A landscape with many valleys, sampled at points; each row gives a point and its height.
From any point a ball rolls to the lowest of the 2 points nearest to it. It stops when none of these is lower. Distance is the straight distance between rows; heights are no part of it.
z_958: [  40   -8  -12    0  -86   28   40   33   -7  -36 -102   37   68  -18
  -27  -12  -38   68  -60    8  -15  -58  -30  -19  -19]  height 90
z_263: [-12   4 -13 -31 -32  19  -2  24   4 -51 -64  54   0 -77   2  33 -14  58
 -90 -43  26  28  43 -23 -34]  height 581
z_100: [ -5  12 -39   7  30  34  41  -2   9  31  53 -25 -47 -65  23  34  32 -52
  58  20  21  33  19  32 -79]  height 156
z_83: [  2 -17 -24 -13   2  -5   6  11   4 -27 -54  28 -11  -3 -62 -11 -17  -4
 -10  10  26 -10  10 -39  42]  height 484
z_813: [-69 -27  21   3  18 -40 -43  40   4  28  51 -37 -51  43  44 -39   2 -55
  30  10  16  42  32 -29  31]  height 301
z_593: [-22  29 -39 -43  13 -11  29 -28 -16 -32  -4  22   5 -54 -29   7  23 -22
 -42  17  22  36  58  10   6]  height 440
z_318: [ 90  16 -18  -6 -50  23 -11   6 -14 -18  19 -17  36  28   0  11  16  -4
 -11 -27  -6 -29 -30  43  23]  height 725
z_70: [ 85   1  12 -31 -10 -19  47  24 -10   3  19   8  49   7  -7  -8   4   4
 -38 -19 -28 -70 -25  33  26]  height 706
z_967: [ 42  -5  -8 -18  16   0  38  22   8 -21 -33  43  54 -37  36 -11  -2  50
 -16 -47 -20 -30 -16  17 -94]  height 542
z_459: [ 52 -25  18  -4 -41  17  54 -17  32 -15 -26  12  21  -8 -28   5   8  18
 -17 -14 -28 -12   0 -22   7]  height 557
z_331: [ 54  24  46  74  42  13 -10  34  -8  59  99 -13   5  78  10 -20  -3 -29
  52   1 -31 -40 -32  14   9]  height 394
z_542: [-50  -8  17 -10  -4  -8 -27  26  -4 -18  -3   3 -54 -38 -17 -17  20   3
 -14 -11   7  24  24 -14  60]  height 395
z_926: [ -5 -10  14  -6  59 -39 -27 -10  -9  29  41  12 -13 -12  40   0 -43 -15
  38  -5   6 -15 -23  -4  -2]  height 148
z_874: [-31  16 -36 -32   7  22  48 -22   0   1 -53  27 -41 -75  34  68   6  23
 -34 -43  58  49  43  14 -57]  height 322
z_377: [ 33 -32  44  -8 -29   8 -15  24 -17 -42   1  36  38 -35  23  28   2  28
 -35 -19 -21 -46 -22  19  16]  height 383
z_397: [-45   6 -51 -24  28 -33  20 -24  12  18 -62  13 -17 -40 -33  29 -11  32
 -65  10  21  53  30 -71   3]  height 407
z_672: [-16  21 -30 -56 -26  20  36  -3  -3  27 -42  -8  -1 -51  30  17  20  71
 -19 -51  23   4 -11   0 -27]  height 541
z_105: [ 39 -25 -25  -5 -65  18  65  24   3 -21 -43  21  33 -22  19  36  14  67
 -52 -30 -26 -21  -7   9 -18]  height 585
z_267: [ 30  42 -17  13  42  21  -8   1  -7  20  50 -69   9  11  26  10  33  -2
  11   0 -19  10 -20  44  -4]  height 665
z_687: [ 50  13  49  23 -32 -10 -48   9  18 -22 -28 -22  39  80 -32 -20 -38 -50
  10  -4 -28 -79 -62  -1  72]  height 302
z_266: [ 22  19  64  35  26  26 -13  24  33   8  72 -28  18  55  -4   2  -3 -12
  28 -32 -40 -63 -32  27  40]  height 349
z_748: [-27   5 -38 -35  10   8  44 -31  20  26 -21   2 -34 -88  43  93  42  -7
   2  10  40  66  52  20 -83]  height 198
z_799: [-17  -1 -57 -22  20  48  35 -34 -18  30   1 -21 -51 -87  11  57  18 -27
   5  34  22  41  14  29 -93]  height 47
z_606: [-36 -36  21 -20 -18 -22 -21 -17  -9 -19 -38  38 -57 -70 -26  -9  -9   7
 -31   5   7  24  39 -54   5]  height 461
z_54: [ -6 -44 -48 -36 -61  33  68  23   9 -31 -54  16 -18 -74  30  35 -12  57
 -91 -48  21  15  32  -9 -53]  height 694
z_143: [-45   2  45  24  -4 -26 -10   1  33  18  -2  -5  -5  95 -28 -54  -5 -41
  45  -5   2  18  -7 -35  57]  height 235
z_646: [ 28  34 -52 -32   8  46  58  26 -68 -23 -40  28  13 -61  37  27  13  28
 -28  10 -10   6  24  10 -64]  height 562
z_11: [-40  36 -29  48  43   5   6  -7  -2  30  76  -3   2  52   2 -23  15 -65
  44   3 -24 -15 -15  38  42]  height 181
z_527: [ 58  15 -59   7  10  40  14  10 -15 -22  30 -27  17 -25  17   5  21  13
 -16  -5 -19 -15 -24  61 -21]  height 691
z_657: [-34  21  -8 -33 -12  19  18   3   4  -6 -46   2 -40 -41 -12  24  21  43
  -9 -23  51  65  24 -16 -13]  height 429
z_884: [ 29 -44  26   1 -29   6  -2  35  15 -47 -35  11  65  -6  19   6  -9  26
 -30 -53 -34 -43 -23  32 -64]  height 473
z_139: [-21  30  33  13  59 -23 -60  -8 -36  12  43  18 -17  35  22 -29 -40 -23
  51  18  33 -17  -4   9  34]  height 105
z_56: [-10  -3 -24  -5  42  41  20   8   9  62  52 -55 -59   0  22  33  34 -48
  61  21  40  70  32  13 -38]  height 201
z_286: [ 76  -7  71  52  -4 -10 -29  -4  15   4  22 -26  42  97 -37 -21 -47 -43
  46  10 -69 -99 -65  31  17]  height 103
z_327: [-15 -10 -12  -5  33 -65 -38  -5   1   3  -5  39  20   3  11 -11  -7   4
  14   4  23 -22  -9 -20  27]  height 202
z_448: [ 25  21 -67 -32   3  67  65  -3 -19  -2 -56   0 -10 -75  48  43 -18  44
 -38 -17  32  28  41  -7 -98]  height 463
z_837: [-12  20  -3 -24  13   1  23 -19 -10   4 -42 -20  16  12 -23  20   7   1
 -20  -6   3  14 -12 -23  42]  height 406
z_350: [ -6 -11   4  12  18 -14   2 -16  -9  31   8 -45 -32  38  20  28  -3   5
  37  30  23  38  16 -43   7]  height 249
z_86: [ 87  -1  36  47  13   8   4   5  29  -6  26  16  40  57 -29 -15 -14 -12
  20 -24 -25 -91 -41  27  14]  height 268
z_301: [ -7 -26  20  17  20  20 -59  -2 -12   4  97 -40 -18  13  20 -27   4 -32
  29  26  10  37   9   0 -21]  height 334
z_591: [ -6  11  50 -20 -31 -39 -53  -5  29 -21 -45  40  33  25 -21 -19 -29 -15
   9  -3 -19 -28 -17 -65  46]  height 357
z_250: [-17 -29  -7   5  19 -21 -24 -30   5  16  59  17  -6  -3   3 -29  22 -57
  10  39  27  41  19   3 -13]  height 348
z_965: [-41  38 -28  -6  -4 -17 -34  13 -24 -39 -17  24  11 -11  -5  -3  58  14
   0  17 -14   9  -4  11   9]  height 452
z_392: [ 42   2  61  57  38   3   5  13  19  25  63  36  30  61 -33 -60  -4 -50
  56   9 -15 -26  -9   0  22]  height 422
z_694: [-35  -4 -53 -28 -13  -2  -4 -13  -8 -37 -54  42   4 -68 -11  14  20  26
 -68   7  15  14  28  10 -10]  height 506
z_547: [-45 -19  22  23   7 -30 -16  15  37  37  25 -40 -36  53  37 -45 -13 -47
  55   9 -25  20 -27 -22  45]  height 276
z_875: [  14  -17  -21  -35   10   -2   -1   -9  -32   -7  -25    9   40  -51
   40   10   -2   10  -21  -24   -8   23   -7    6 -105]  height 591
z_244: [  2  19 -58 -45 -17  25  11  19 -16  14  10 -36 -12 -79  29  12  37  25
 -31 -13  30  35  17  28 -46]  height 618
z_78: [ 45  -4  33  -8 -38 -22  20   8  27 -26 -24 -17  50  16 -33 -20 -17   3
 -32  -9 -43 -57 -12  11  34]  height 654
z_763: [  4 -16  16 -23   6 -38   4   5 -21 -12 -11  22  -6 -23  22  26  -3  37
  -9 -24   7 -35   6   7 -10]  height 283
z_491: [-60  29 -26  31  44  29  22  -2  12  24  63 -14 -23  12  -7 -10  32 -11
  64  13  27   7   9  48  -1]  height 228
z_169: [-54  16  17  15  18   9 -34   5   7  23  -8  27  -4  26 -33 -45   4 -37
  40  12  16  28  -1 -28  29]  height 192
z_887: [ 14  22  23  10  -6   4 -17  -3 -17 -24 -25  43   7  19 -43 -12 -38  12
  26  18  -8 -49 -23 -36  66]  height 439
z_385: [ 15 -18   2  10  30  23   9 -16  -3  26 -11 -20   2 -16  27  25 -30   7
   8   2  41  41  22 -24 -49]  height 307
z_548: [  6 -30  37 -39 -36 -30 -18   4  22 -16   3 -27 -16  -8  -9 -10  -1   0
 -30 -32 -11 -14   5 -28  79]  height 288
z_684: [-48   6  77  -5 -27 -51 -41   1  51  18 -24  19   1  59 -15 -28 -20  18
  29  -6 -12 -18   6 -39  70]  height 292
z_205: [ 10  17  -8 -45 -36 -34 -17 -11  31 -40 -64 -15  47 -11 -25 -11 -16  53
 -60 -23 -25 -35 -14  -4   6]  height 726
z_334: [-32   5  -4  46  53 -25 -39  -2 -42  30  77  -1 -21  89  28 -10 -12 -53
  54  22  -4  12 -21  33  26]  height 140
z_425: [-11  21  18  38  40 -35  16 -26 -31  22  50 -35 -40  34  27  18  -1 -36
  47  41 -30  25  42  -5   3]  height 200
z_489: [ 35  -4  11  16  -7 -23 -55  -7  15   5  32   2 -11  54 -27 -34 -22 -53
   8  13 -24 -36 -42  -3  65]  height 229
z_13: [-42 -22 -34 -11  32 -30  10 -27  42  11 -22  -5  -7   6 -12  42  -9 -17
 -27   7  24  41  27 -20  12]  height 321
z_252: [-51  26 -19  69  61 -17   1 -24 -16  39  70 -39 -44  64  42 -15  -1 -79
  68  42 -27  48  33  45  -4]  height 168
z_181: [ -4 -11 -34  -2   3  33  62 -28  -9  12  -5 -21 -28 -43  -6  60  34  23
   2  35  -7  35  16  27 -34]  height 267
z_154: [-85   7  12 -12   8 -17 -36 -39   1  29  -7   7 -69   8 -24 -26   0 -12
  44  17  34  60  29 -27   9]  height 232
z_680: [-20  -7 -44 -28  -9  -1   2  17 -44 -71 -55  21  14 -48   1 -10  47 -10
 -22   6  -8   3   6  26 -41]  height 495
z_858: [ -6 -24  35  37  -8 -18 -48 -40   3  27  90 -35 -36  66  26 -55  -7 -21
  45  14  21  49  15  10  23]  height 320
z_112: [-34 -12 -25 -25   6   8  12 -48  14  14  23   6 -24 -32 -29   3   8 -35
 -40  33  21  27   9   4   9]  height 378
z_37: [ 19 -10 -27 -13 -35  -3  28  37 -15 -19 -84  35  28 -57 -10 -16 -35  78
 -47  14 -31 -30  -4 -56 -27]  height 431
z_66: [-17 -23  -3  10 -54  26 -37 -17  11  -4 -41   4  16   4 -32  -5  13  28
  10   0  -2  12 -57 -31  -8]  height 262
z_307: [ 44  -9  10  23 -34  32  50  25  -9 -23 -49   6  44  10 -27  12 -27  87
 -55 -13   0 -58 -21  11   2]  height 430
z_741: [  1  -8  67  53  16   3 -34  -5  12 -34  50  13  -2  55 -21 -58 -20 -38
  54   9 -14 -38  24  17  14]  height 443
z_179: [ 44  -8  42  66 -25 -21 -35  21 -13  33  57 -43   7  87   1 -43 -33   3
  43  31 -32 -88 -53  34  39]  height 272
z_82: [ 14   3  15 -26 -65 -32  -2 -12  14 -46 -96  13  16  -4 -49  18 -19  32
 -70 -11 -15   7  30 -47  12]  height 783
z_610: [ -7  39 -21  -3  -4  28 -27  -4 -22  14  45 -42   7 -21  18  16  20  17
 -27  10  29  53   4  23   1]  height 648
z_340: [-21   6   3  16  -1  25 -19  12  -3  24   8   9  24  46 -15 -24  36  15
  40   1  24   4 -53  -5  -9]  height 129
z_907: [ 17 -39  26   5 -12  -7 -17  13   1 -12  30 -30  -9  38  -9   7   6 -23
   9  15 -34 -11 -17 -17  41]  height 126

Where does a ball stop that starts at each point below?
z_244 | z_799
z_54 | z_13
z_967 | z_139

Call two points neighbours if one is among the 2 nearest of the other. Go from one point of each pair to the other, from neighbour to neighbour, staying as low as possible. Name the highest point that can't be avoided.
z_799 / z_139 | z_491
z_958 / z_459 | z_105
z_286 / z_907 | z_687
